The views of a scene show one set of named points, each view turned or mirrored, shifted and resized as a whole, with a little noise and some points left out.
In the rows, zero is written as 128.

Scene 1
View 1
k_483: [ 77 136 144 107 120 101 103 106 102 134 152 119 160 177 120 133 115 129
  85 135 117 136 139 167]
k_727: [103 119 137  98 106  81  97 146 148 122 110 116 155 163 119  79  37 132
  77 116 147  82 165 146]
k_898: [ 36 143 125 112 148  62  98  51 104 126 170 114 133 174 126  73  70 110
  55 135  53 117 125 212]
k_458: [ 51 143 128 109 119 114  80 168 168 140 113 141 118 160 144  73  76 146
 108 105 134  85 182  95]
k_799: [ 69 129 122 109 119  80  82 130 145 118 120 123 148 150 122  63  41 123
  67 119 124  79 169 130]
k_570: [ 29 157 143 112 136 120 105 112 123 158 163 135 110 189 150 123 146 141
 113 120  82 138 141 162]
k_780: [100 143 151  88 115 113 101 173 155 150 107 136 132 192 139 109  90 168
 135 113 160 123 160 129]
k_438: [ 56 122 133 119 109  90 106 104 123 125 154 110 147 153 124 105  88 105
  50 122  93  87 153 167]
k_199: [ 98 133 146 101 110 112  95 146 120 132 125 127 168 171 118 132 103 142
 101 129 158 129 157 129]
k_934: [ 78 119 132 120  96 116  87 152 128 118 128 124 175 138 114 125  97 117
  65 123 150  92 178 101]
k_705: [ 67 150 158  90 132  99 126 115 135 162 150 123 103 214 153 111 111 154
 123 115  90 136 127 206]
k_586: [ 49 142 131 111 137  83  95  81 109 129 159 120 142 172 125  93  88 119
  73 131  83 122 136 181]
k_584: [ 71 154 130  95 148  82  77 104 117 130 131 134 147 183 122  76  65 148
 108 135 122 141 141 154]
k_598: [ 92 152 116  93 153  68  47 103 100 106 112 138 192 163  94  63  31 145
  96 152 160 148 150 119]
k_602: [ 43 138 136 119 121 109 100 106 115 137 159 124 139 164 133 121 122 119
  78 125  92 117 149 155]
View 2
k_934: [133 118 128  84 161 127 150 111 137 121 155 138 142 122 108 149 106  88
 151 127 121 134  95 126]
k_898: [134 129 155 144 153  81 144  99 136 165 111 112 128 124 149 117 116 139
 160 110 119 150 133 138]
k_483: [133 122 138 112 158 119 144  86 153 148 125 149 142 124 122 128 124 110
 164 136 115 132 126 135]
k_584: [101 134 148 119 151 131 130  82 147 137 121 119 141 118 122 130 123 121
 156 115 130 144 123 129]
k_602: [137 121 137 112 161 115 154 102 141 152 126 136 129 121 135 122 117 110
 145 141 123 134 122 137]
k_458: [100 135 143  91 156 143 149 111 130 119 148 121 140 112 116 130 115 100
 105 125 143 146  94 125]
k_570: [124 125 140 117 162 133 155  91 147 160 112 143 127 115 140 105 129 113
 127 158 132 130 134 141]
k_586: [130 127 147 127 155 102 143  95 140 154 118 123 132 123 138 122 118 124
 157 121 121 143 127 136]
k_705: [114 138 157 125 153 119 148  77 156 157 112 157 150 120 130 100 144 125
 121 140 122 141 134 141]
k_780: [ 95 139 146  91 154 152 140  83 153 121 140 154 161 116 101 127 135 100
 119 132 129 139 106 128]
k_799: [113 135 148 104 151 111 142 111 129 123 147 113 145 121 117 141 108 112
 137 100 127 153  96 124]
k_199: [118 125 134  92 157 139 140  87 153 126 141 152 152 122 105 140 123  96
 154 132 120 131 110 128]
k_438: [142 124 144 113 157  92 154 110 134 145 136 132 138 126 129 130 112 113
 147 120 116 144 110 134]
k_598: [ 94 132 140 110 149 140 114  82 146 118 131 101 144 119 108 156 111 115
 188  95 130 145 114 118]
View 3
k_570: [105 134 134 124 152 119  71 128 171 119 179 105  66 141 122 129 120 119
 120  89 120  81 114 122]
k_780: [129 137  88 191 113 105 120 133 165  94 107 124 118 127 140 140 178 107
  87 107 101  45 131 131]
k_458: [120 120  99 179 150  90 114 126 128  92 122  87 112  98 141 129 171 148
  88 155  62  71 152 127]
k_727: [122  96  65 145 108  91 153 107 146 119  67 109 120  92 171 144 164 155
  87 127 103  85 148 134]
k_586: [109  95 103  92 127 112 113 117 161 144 132  91  60 120 150 140 106 159
 112  89 136 120 135 118]
k_898: [ 94  69 110  49 130 117 118 112 151 154 130  72  48 122 163 138  89 158
 120  85 153 147 145 114]
k_199: [140 138  74 182 103  98 121 121 180 126 110 135  97 114 137 150 147 157
  93  93 111  63 116 130]
k_705: [ 95 114 125 105 128 128  96 128 174 110 141 109  86 155 144 129 140  74
 116  75 147  76 130 125]
k_602: [112 121 110 116 141 104  92 108 172 140 152 113  70 112 135 137 115 166
 114  99 116  94 113 128]
k_598: [159  97  50 189  74 104 164 157 142 131  82  72  60 116 151 164 121 190
  74  90 114 118 168  98]
k_438: [104 100  95  91 136  95 116  89 164 150 118 113  85  93 159 137 122 179
 111 114 119 107 120 137]
k_934: [137 134  73 168 128  81 120  96 170 138 112 136 103  77 141 146 143 206
  96 126  85  72 109 140]
k_584: [128 101  88 148 104 115 130 147 149 121 116  79  66 132 145 145 125 142
  93  88 125 105 156 107]
View 4
k_898: [144 135  96 115 125 129 134 131 148 119 130  81 100 130 104 159 130 114
 148 119 150 157 112 137]
k_458: [134 133 144 137 111 116 123 148 131 101 136 135 133  98 127 129 109 125
  89 125 151 118 111  60]
k_602: [135 127 124 122  96 126 126 121 125 116 108 105 124 114 126 134 120 126
 130 113 156 130 113 120]
k_483: [119 135 127 121  95 125 130 133 133 111  97 106 117 111 134 127 125 122
 135 114 133 121 112 134]
k_780: [111 131 160 139  96 116 130 160 142  94 105 129 125  96 139 124 122 115
  94 130 126  97 128  83]
k_799: [130 147 117 128 123 115 122 157 142 103 145 131 123 102 120 125 114 120
 113 128 136 145  93  87]
k_727: [115 146 127 132 115 111 119 170 148  97 134 138 123  97 126 116 121 109
 114 138 123 141 100  95]
k_934: [118 144 129 128  94 114 114 140 117 106 118 145 138  93 140  99 107 132
 117 117 139 129  85 101]
k_598: [115 174 119 119 129 121 147 165 148  99 134 117  96 101 133 127 109 134
 115 104  95 107  78 103]
k_705: [127 111 144 131  99 126 137 140 151 107  95  88 111 119 122 155 140 103
 121 131 145 116 152 118]
k_584: [127 147 127 123 119 125 144 151 148 104 123 101 101 113 125 145 120 123
 116 112 122 113 109 106]
k_586: [136 135 111 118 113 127 132 132 140 115 120  95 108 120 117 146 125 119
 136 115 144 139 111 127]
k_199: [109 141 141 129  93 118 128 147 130 102 101 128 124  96 144 112 117 125
 116 116 123 107 105 110]
k_438: [132 132 111 123 106 120 116 134 133 113 123 117 125 111 120 127 122 116
 136 125 152 155 103 122]

In a view up to two points have been moved. Name them for each view, in the order of its rows, or write -.
view 1: -
view 2: -
view 3: k_780, k_934
view 4: k_598

Scene 2
View 1
k_218: [ 92 100 173 167 189  90  62 106 141  98 123 147  88 170 114 107 119 122
 180 171 103 178 139  85]
k_819: [114 136  86 180 113 103 101 146 143 112 149 117 141 105 217 147 199  95
  96 143  86 140 127 162]
k_633: [122 147 135 136 126  97  98 118 138  79 142 135 164 113 157  96 153 179
 118 133 149 152 133 158]
k_315: [123 180 138  61 142 106  86 151 128 111 178 110 209 129 155  96 103 137
  90  97 186 141 155 199]
k_293: [119 135 150 130 145 100  88 124 136  89 149 132 150 129 142 107 143 142
 121 145 141 160 151 149]
k_448: [ 92  75 173 148 194  98  89 112 169  95 121 145  52 166  94 140 118  97
 202 196  68 143 135 122]
k_518: [103 135 162 128 173  95  62 125 128 106 147 132 144 158 134  97 112 126
 138 138 143 176 151 118]
k_475: [119  98 149 176 142 100  97 118 146  82 136 138 104 127 146 135 184 113
 132 183  92 162 151 130]
k_725: [103 140 152 130 163  93  70 117 134  98 140 136 147 147 137  89 114 154
 143 131 146 167 136 127]
k_235: [134 126 181  97 158 109  84 144 127  96 174 119 153 143 121 125 138  84
  99 161 147 169 197 162]
k_30: [121 180 128  78 129 101  99 127 140  88 155 126 206 114 151  76 108 206
 114  92 191 130 123 198]
k_143: [135 113 163  81 142 114 130 135 165  77 158 125 127 116 107 143 142 119
 130 173 121 114 164 216]
k_462: [141 109 135 110 115 117 150 135 175  70 152 125 122  91 137 159 183 126
 120 179  98 101 148 230]
k_317: [112 103 162 131 163 102  98 119 156  86 138 137 102 141 115 128 137 121
 157 175 105 145 147 149]
k_376: [ 82 163 143  82 185  90  65 117 148 114 136 133 157 163 124  70  49 182
 178  95 164 139 102 149]
k_953: [130 110 123 143 118 109 133 132 166  80 145 128 118  98 157 154 190 123
 121 175  89 116 138 197]
k_387: [109 112 161  89 186 113  84 161 150 130 171 108 110 163 125 159 112  23
 134 165  96 137 177 174]
View 2
k_387: [ 45  91 150 142 149 163 154 131 106 127 188 165 117 105 132 135 105 133
 142  79 133 145 156 113]
k_218: [119 128 131 101 122 121 170 152 145 130 135  69 177  86 156 172  90 118
 149  94 184 151 161 118]
k_725: [132  86 158  91 122 126 127 144 115 133 127  98 184 141 121 166 122 116
 143 134 165 143 145 128]
k_953: [ 98 100 178 149 120  96 141 122 176 146 105 158  96 106 118 152 179 125
 102 130 129 123 136 114]
k_462: [ 83  90 188 153 137 109 126 134 172 143 109 168 100 113 124 134 207 135
  82 120 118 114 133 110]
k_317: [ 98 111 155 121 134 124 149 149 149 133 129 110 149 100 146 152 139 127
 120  99 156 135 151 115]
k_30: [146  39 200  83 134 134  78 137  98 141 110 125 189 205  82 152 182 129
 118 169 137 126 126 131]
k_315: [107  33 185  96 137 149  81 132  66 132 144 162 170 196  84 142 153 117
 137 158 128 136 131 136]
k_819: [117  92 166 145  89  82 151  89 160 151 114 175  75 119  83 180 130 107
 147 165 134 139 138 128]
k_448: [ 96 144 141 123 143 140 194 148 176 136 147  74 147  66 165 160 105 151
 124  58 173 139 163  98]
k_518: [115  89 148  95 123 129 131 146 102 127 140 107 179 130 129 163 105 108
 152 125 165 150 151 130]
k_376: [152  67 178  64 150 174 126 138 101 142 145  67 216 187  97 162 120 159
 139 122 166 135 141 116]
k_633: [138  77 174 103 113  99 110 137 132 138  98 122 161 149 109 164 162 107
 123 160 150 132 134 131]
k_293: [115  84 162 109 119 111 119 143 120 132 120 126 160 133 123 157 144 105
 133 139 153 139 142 130]
k_235: [ 66  75 150 123 130 126 109 156  85 115 149 162 154 120 141 135 135  91
 136 118 140 145 149 136]
k_143: [ 72  81 181 134 153 138 116 153 133 132 133 153 137 125 137 124 188 136
  91 101 125 122 139 113]
k_475: [105 122 145 133 107  88 155 140 164 134 112 122 127  79 147 165 133 102
 129 118 158 140 151 123]
View 3
k_819: [ 95  73 169 127 165 156 103 169 105 161  81  52 175 109  73 138 118 185
 148 105 183  96 159 116]
k_293: [ 67 116 186 105 133 154 113 187 163 118 134  94 135 120 126 135 143 158
 110 117 137 123 161 130]
k_633: [ 79 112 182 103 134 177 117 181 161  93 108  86 142 112 134 146 159 167
 126 116 144 125 161 157]
k_30: [112 136 187 132  89 184 140 180 155  50 116 112 113 124 178 157 152 204
 144 102 118 138 164 183]
k_725: [ 62 131 193 100 123 166 136 194 157 113 153  85 138 133 152 133 139 134
 110 135 134 145 165 125]
k_315: [110 138 201 151  86 149 127 183 152  81 143 122 106 138 166 135 120 228
 147  75 113 127 174 138]
k_143: [ 88 112 146 127 120 106 106 189 156 141 125 146  98 104  91 156 140 171
  75 120 105  86 135 155]
k_387: [ 76 117 170 144 118  76 120 197 124 202 180 124 112 137  90 123  82 161
  83 118 111  97 147  75]
k_448: [ 37 113 145  85 148 115 142 204 130 207 168  93 135 121  89 144 125  56
  42 200 127 123 126 107]
k_462: [101  86 130 128 140 118  93 177 140 147  82 130 115  87  61 167 148 182
  88 118 128  68 128 171]
k_518: [ 54 131 200 101 127 151 131 196 160 130 169  85 138 139 147 123 128 135
 105 129 132 143 168 103]
k_376: [ 88 158 186 119  79 175 186 196 132  91 172  98 116 150 201 151 126 129
 114 159 109 170 158 149]
k_475: [ 48  91 168  88 170 141  96 188 155 166 119  77 157 106  76 134 145 125
  89 137 157 106 149 116]
k_317: [ 58 112 159  98 140 129 120 195 151 158 144 103 129 115 101 144 139 116
  73 150 127 114 142 127]
k_218: [ 27 123 181  74 149 146 136 203 155 167 174  71 150 131 124 127 135  71
  70 175 139 145 153  97]
View 4
k_725: [136 127 118 132 138 126 145 113 104 104 132 108  99 121 139 141 130  95
 141 132  97 125 144 139]
k_30: [138 168  98 149 120 181 157 106 129  83 136 121 115 128 155 136 110  90
 122  99  64 144 120 130]
k_315: [131 173  99 130 130 152 150  94 128  71 142 103 120 103 163 123 119 105
 112  93  74 125 108 110]
k_235: [129 142 123 127 130 101 105 106 101  76 141 101 136  91 145 130 146 118
 124 132  95 106 124 104]
k_819: [113 144 150 125 142 126 146 116  99 113 151 128 142 118 119 115 140 162
 139 129 145 176  87 141]
k_143: [136 145 133 114 110 127  91 109  96  82 140 141 140 110 108 156 139 121
 105 132  69 133 110 111]
k_376: [146 134  99 109 139 145 168  99 115 105 124 110  63 126 138 157 110  71
 123 110  65 119 149 143]
k_317: [136 117 139 114 127 108 109 117  85 106 134 129 115 117 108 157 142 113
 130 149  96 128 134 133]
k_953: [126 140 150 126 116 133 107 120  90 103 146 150 151 123 101 144 143 146
 124 141 106 166  97 132]
k_218: [138  93 136 116 143  87 126 121  80 123 126 110  88 119 113 156 144  98
 150 162 114 115 163 148]
k_293: [132 135 124 138 130 128 129 116 102  96 136 115 123 116 137 136 135 111
 137 134 101 133 130 130]
k_448: [140  89 153  84 136  78 104 118  68 127 127 133  89 118  80 176 147 111
 130 167 102 120 149 144]
View 5
k_633: [175 145 125 118 107 138 113 161 121 146  90 138 160 155 138 117 131 123
 130 128 132 122 126 120]
k_819: [207 102  76 133 140 109 136 173  87 209 151 108 174 145 177 142 119 106
  90 146 164 117  95  86]
k_235: [156 163 157 112 195  97 131 131 149 157 137 133 112 144  96 113  98 122
 111 148 172 122 142 135]
k_315: [125 214 127  81 155 143 157 153 163 170 111 157 151 130 125 122 112 133
 144 160  87 117 123 151]
k_462: [156 121 129 124 157 157  76  95 107 173 140  73 161 161 161 117 143 104
 135 193 188 151  91 115]
k_725: [169 146 148 115 112 107 133 183 124 121  77 151 120 125 130 135 101 132
 112 124 135 129 140 126]
k_218: [188  93 176 141 121  67 118 186  97  92  76 127  76 110 130 152  79 126
  79 125 202 149 148 109]
k_30: [131 200 128  87 101 170 129 157 148 144  72 155 169 141 142 119 134 136
 159 149  74 125 120 148]
k_376: [122 177 167  91  89 125 146 195 133  92  41 156 104  86 152 159  90 145
 130 158  99 153 130 148]
k_317: [167 110 164 131 141 105 101 144 106 122 101 104 104 129 140 137 103 118
 105 158 196 152 125 117]
k_518: [168 145 157 117 136  90 142 180 128 124  90 148 103 119 119 137  88 131
 100 128 152 129 144 127]
k_953: [178 105 117 133 146 139  88 121  95 176 137  82 160 156 165 126 135 105
 117 173 189 143  95 102]
k_448: [171  72 188 146 137  72  97 159  81  89  90  86  62  97 154 165  78 117
  79 170 238 177 126 105]
k_475: [203  88 136 146 141  94 101 152  95 147 120 106 127 151 139 126 113 110
  92 132 207 134 126  96]
k_387: [138 143 160 112 217  78 147 137 128 163 156 102  82  99 137 154  70 117
  87 200 199 151 116 128]
View 6
k_235: [130 174 122 101  96 130 125 167 149  78 158 121 114 109 138 132  61 149
  82 156 134 127 126 137]
k_518: [111 152 116 120 102 141 156 118 166 109 176 134 125  96 152 147  76 142
 102 159 168 152 131 149]
k_819: [112 164  53 101 119 115 122  92 150  97 135 182  83 136  63  88  78 168
  78 143 161 162  95 172]
k_953: [120 183  63  76 104 126 102 103 134  71 125 166  93 154  79 110 101 161
 110 139 158 149 137 124]
k_218: [ 93 161  85 130 121 130 164  90 188 101 184 138 130  75 139 168 109 169
 122 160 166 165 187 119]
k_317: [112 172  90 103 111 133 131 111 156  84 153 137 113 116 128 150 102 162
 122 146 160 153 164 110]
k_376: [117 125 147 117  98 169 161  92 145 140 164 129 126 127 196 174  84 111
 140 141 214 170 108 143]
k_448: [101 170  75 130 145 120 142  92 177  87 159 128 103  92 135 184 119 193
 138 134 162 172 204  80]
k_725: [109 150 113 109  93 150 155 104 159 112 172 143 130 109 149 143  84 132
 112 160 180 156 129 152]
k_143: [135 183 106  76  96 138  98 140 123  67 125 131 100 156 128 140  91 147
 121 135 153 137 141 101]
k_315: [139 145 150  91  78 158 127 147 120 113 145 133 111 150 161 122  47 106
  93 146 177 136  60 170]
k_30: [129 144 137  72  58 174 132 109 117 117 146 156 131 166 153 118  74  88
 118 153 201 146  75 170]
k_387: [134 166 111 131 147 109 115 160 150  85 137 106  71 111 140 158  62 189
  91 119 136 148 127 108]
k_293: [114 163 104  95  88 143 138 116 150  95 161 149 124 121 129 127  82 135
 103 160 165 145 126 150]
k_633: [113 160 100  81  73 154 136  98 143 101 157 165 132 137 121 114  88 118
 109 163 180 148 116 162]
k_475: [103 181  63 100 109 122 133 102 168  78 160 159 115 107  91 124 101 171
 102 159 148 152 164 133]
k_462: [132 189  77  63  95 133  87 119 116  61 111 157  92 172  90 115 100 153
 119 133 156 141 136 108]

In a view up to two points have been moved. Name them for each view, in the order of its rows, or write -.
view 1: k_448
view 2: k_143, k_475
view 3: -
view 4: -
view 5: k_819, k_725
view 6: k_218, k_30

Scene 3
View 1
k_594: [129 145 119 140 124 161 116 134 105 105 144 118 125 124 122 127 122 109
 140 131 128  98 135 159]
k_857: [126 135 133 102 147 140  96  94 152 131 113 163  93  53 146 152 127 150
  92 126 142  82 143 155]
k_128: [140 159  93 131 116 164 145 153 126 103 174 130 113 145 149 155 121 103
 155 131 139  78 135 150]
k_931: [128 148 120 114 127 139 116 118 138 116 133 136 106  97 149 158 124 117
 124 128 138  80 136 160]
k_925: [125 115 106 130 142 160 106 115 112 117 122 164 117  90 127 105 127 138
 120 123 122  96 144 154]
k_447: [128 122  83 153 129 177 122 148  85 100 150 147 136 143 122  90 124 115
 153 114 112  98 141 160]
k_723: [130 158 134 112 128 141 113 117 143 119 137 127 101  91 144 168 123 121
 118 134 145  81 135 157]
k_362: [137 175 126 126 130 166 116 142 137 115 169 119 103 117 142 167 122 124
 126 117 143  77 139 160]
k_391: [135 138  97 126 122 158 140 133 125 108 150 147 111 118 142 141 124 114
 143 145 139  86 135 141]
k_800: [135 158 124 134 119 161 129 136 118 106 155 110 116 124 126 149 121 107
 141 148 143  94 131 147]
k_275: [135 145 128 121 140 168 113 118 136 121 144 146  99  82 127 144 125 144
 110 141 146  91 141 141]
k_117: [135 147 107 128 129 164 126 136 125 111 155 140 111 117 139 143 123 122
 135 129 137  85 138 151]
k_983: [136 159 141 123 126 159 122 120 133 116 147 115 103  94 123 160 122 121
 122 159 154  95 132 139]
k_263: [122 141 138 163 130 174  90 137  72 103 136  94 144 130  89  92 121 111
 137 120 113 117 135 172]
View 2
k_857: [164 138 104 125  99 132 162 137 171 113 132 132  74 149 196 128 148 141
 154 145 130 161 124 124]
k_925: [152 103 105 136 124 121 134 126 161 117 121 149  76 139 150 105 138 121
 122 104 105 149 140 105]
k_931: [140 135 115 106 101 120 158 121 160 141 105 155 102 132 146 125 143 137
 138 149 116 146 127 134]
k_117: [134 121 111 110 113 124 148 111 138 140 106 150 107 133 118 124 144 126
 124 130  98 144 141 138]
k_594: [138 119 126 105 118 111 133 124 146 146 111 161 123 117 110 108 133 111
 109 116 103 142 138 123]
k_362: [140 143 127  89 111 131 150 110 130 138 108 142 132 138 121 130 150 123
 133 155 109 148 144 156]
k_800: [133 131 119  98 101 113 150 124 133 159 114 152 132 111 106 125 137 119
 114 125 102 142 130 139]
k_275: [154 131 104 120 103 131 155 130 139 127 136 126  99 136 152 132 146 126
 133 125 110 156 133 135]
k_391: [126 113  96 119 103 118 158 109 141 153 103 156  94 124 112 128 142 135
 122 121  91 141 133 133]
k_263: [151 111 148 105 137 103 101 141 148 136 127 164 144 107 104  83 121  83
  87  91 106 142 146 103]
k_447: [129  85 116 124 143 115 114 104 143 133  97 170 101 128  88  94 134 107
  97  92  80 135 159 110]
View 3
k_128: [148 177  93 121 185 116 138 205 182 155 187 170  72 206 152  99 167 160
 161 116 124 128 115 164]
k_117: [118 164 117 135 171 101 129 188 142 139 175 132  90 180 169 104 157 138
 143 124 122 127 102 163]
k_263: [129  89 133 176 207 209  84 165 114 140 111 121  88 136 189 132 171 142
 124 141 165  92 170 128]
k_275: [ 76 148 145 129 145  72 121 173 122 111 180  94 124 151 169 100 143 117
 129 135 110 134 103 171]
k_362: [117 189 131 135 158  90 144 174 175 137 156 145 126 172 152  80 168 156
 133 123 102 111 130 163]
k_931: [ 98 167 127 133 146  66 137 183 134 135 175 131 107 156 187 113 174 139
 115  95 109  96  84 168]
k_800: [120 132 113 117 165 123 117 195 167 135 184 146 100 162 159 116 170 154
 140 113 127 109 141 161]
k_983: [ 86 128 133 106 136  86 118 187 160 114 195 122 131 141 158 113 164 143
 127 112 111 110 137 171]
k_594: [124 130 117 144 184 142 111 185 136 142 157 137  85 162 179 122 169 143
 135 119 140 105 128 151]
k_925: [ 91 137 135 165 178 105 109 172  71 130 157  86  76 160 206 124 142 101
 125 135 138 130  67 157]
k_723: [ 89 165 136 127 135  59 138 179 146 127 175 129 127 146 177 105 174 143
 113  97 102  93  99 170]
k_447: [149 137 102 170 227 178 103 187 103 158 146 130  35 198 188 124 147 126
 158 146 163 139 101 142]
k_857: [ 48 168 161 145 122  21 135 162  87 110 169  78 135 132 202 106 151 105
  96 110  96 107  53 176]
View 4
k_391: [ 99 159 128 109 142 121 151 150 105 115 124 125 140 140 152 116  89 158
 136 156 109 125 138 129]
k_800: [ 99 155 143 109 136 114 148 160  92 140 117 128 156 144 131 135  87 126
 120 147 109 115 140 116]
k_931: [ 91 158 122 118 129 125 153 149  96 120 137 108 140 145 138 133 103 134
 128 141 132 100 137 167]
k_263: [117 162 168 125 156  87 143 107  58 184 133 165 155 111  97 165  94 122
 113 155 103 150 115 125]
k_594: [102 158 145 114 143 106 148 139  78 148 126 140 148 131 126 142  92 135
 125 151 109 131 129 131]
k_447: [108 154 140 104 162  98 148 114  63 142 123 162 130 115 138 133  83 175
 136 163  94 171 111 126]
k_983: [106 158 134 124 133 123 147 152 120 129 132 111 162 145 127 131  95 110
 107 138 125  94 151 127]
k_925: [117 166 124 131 155 115 151  94 105 122 155 133 133 115 132 127 104 160
 125 154 126 137 121 167]
k_723: [ 93 155 122 121 126 127 152 152 102 120 138 101 147 148 132 136 102 119
 116 133 137  91 142 162]
k_857: [108 163 103 142 134 137 155 109 130 100 168  91 138 133 131 128 117 130
 110 132 157  88 137 198]
k_117: [ 97 148 122 106 142 119 151 143  91 120 126 122 140 137 141 129  87 145
 120 142 116 125 133 137]
k_128: [ 83 140 126  86 136 116 150 175  73 122 102 126 139 148 153 127  75 151
 131 144 102 130 135 114]
k_362: [ 87 132 116  98 132 122 150 158  77 122 119 108 145 146 132 144  83 119
 101 120 125 111 137 137]
View 5
k_857: [104 132 138 151  78  87 112 133 101 148 135 125 143 140  96 133 133 160
  73 112 136  90 137 124]
k_800: [177 147 150 157 109 113 129 131 137 116 133 124 114 140 128 117 131 130
 116 113 121 134 140 150]
k_983: [163 149 140 151  92 109 119 136 126 116 140 110 128 142 111 128 126 131
 100 102 115 118 139 142]
k_931: [142 134 152 161  82  97 123 128 123 131 133 133 121 139 110 117 137 143
  99 117 141 119 139 138]
k_275: [139 148 134 148 107 102 120 132 112 134 132 117 128 137 116 124 132 150
  86 104 120 104 138 129]
k_447: [155 140 153 158 165 113 145 122 135 151 116 158 101 138 166 108 140 159
 130 139 125 136 137 152]
k_925: [117 137 142 150 132 100 127 126 115 161 129 145 128 143 136 128 136 166
 102 130 124 108 135 140]
k_263: [161 131 159 154 170 129 136 166 143 136 106 136 136 143 148 138 109 136
 137 149 120 132 132 162]
k_594: [162 138 154 158 127 113 133 137 136 130 124 136 119 140 136 120 128 138
 121 128 126 132 137 152]
k_391: [157 149 144 157 105 102 131 106 128 135 143 139 103 142 136 110 147 148
 110 112 121 128 141 145]
k_723: [147 135 150 160  77  99 120 135 122 124 133 122 127 138 103 120 131 137
  93 110 139 116 139 136]
k_128: [185 147 153 165 107 106 139 112 138 117 127 136  87 131 139  89 148 138
 114 107 137 143 143 143]
k_362: [171 141 151 162 100 105 129 139 127 113 113 117 110 125 116  99 133 135
  92 104 146 125 141 130]
View 6
k_723: [169 118 150 155 119 129 105 130 114  97 148 158 120 118 131 103 110 137
 133 146 138 103 126 138]
k_594: [144 117 139 162 117 147 120 146 125 123 116 115 114  88 134 124  87 148
 125 146 107  94 141 161]
k_362: [176 111 144 153 102 147 106 128 126  83 137 121 139 111 144  94 102 146
 131 137 131  91 129 160]
k_800: [152 106 132 157 104 139 109 137 118 110 124 121 123  92 131 101  75 147
 137 153 110 103 142 154]
k_931: [161 122 152 163 121 131 106 137 119 103 139 160 117 118 133 111 111 144
 133 153 132  94 121 146]
k_275: [146 130 150 145 139 121 122 130 124  96 154 123 116 108 146 111 108 144
 141 156 151 104 129 125]
k_391: [133 120 143 167 115 128 107 145 129 104 122 132 116 106 142 111  85 166
 153 181 116  86 123 151]
k_263: [137 120 137 154 131 162 144 153 125 155 107  82 103  62 131 149  85 134
  96 116  98 102 163 168]
k_447: [116 132 145 174 127 157 132 163 147 130  95  87 109  81 152 149  90 172
 128 161  96  67 132 181]
k_128: [152 106 135 169  89 148 100 141 131  92 110 117 136 104 144  97  77 168
 147 167 102  78 126 175]
k_925: [122 146 160 162 156 130 134 150 135 123 133 124  97 101 149 150 119 154
 129 160 135  85 124 140]
k_857: [154 144 169 149 158 112 120 130 119  98 170 168 104 129 142 125 142 135
 133 151 169 103 115 113]
k_117: [147 121 145 162 115 138 112 141 130  98 127 121 123 106 146 112  97 158
 140 160 123  86 125 156]
k_983: [156 110 136 145 117 122 111 127 111 103 147 133 120 100 130  94  85 135
 142 152 134 118 142 129]

In a view up to two points have been moved. Name them for each view, in the order of its rows, or write -.
view 1: k_391
view 2: k_263
view 3: -
view 4: -
view 5: -
view 6: k_128
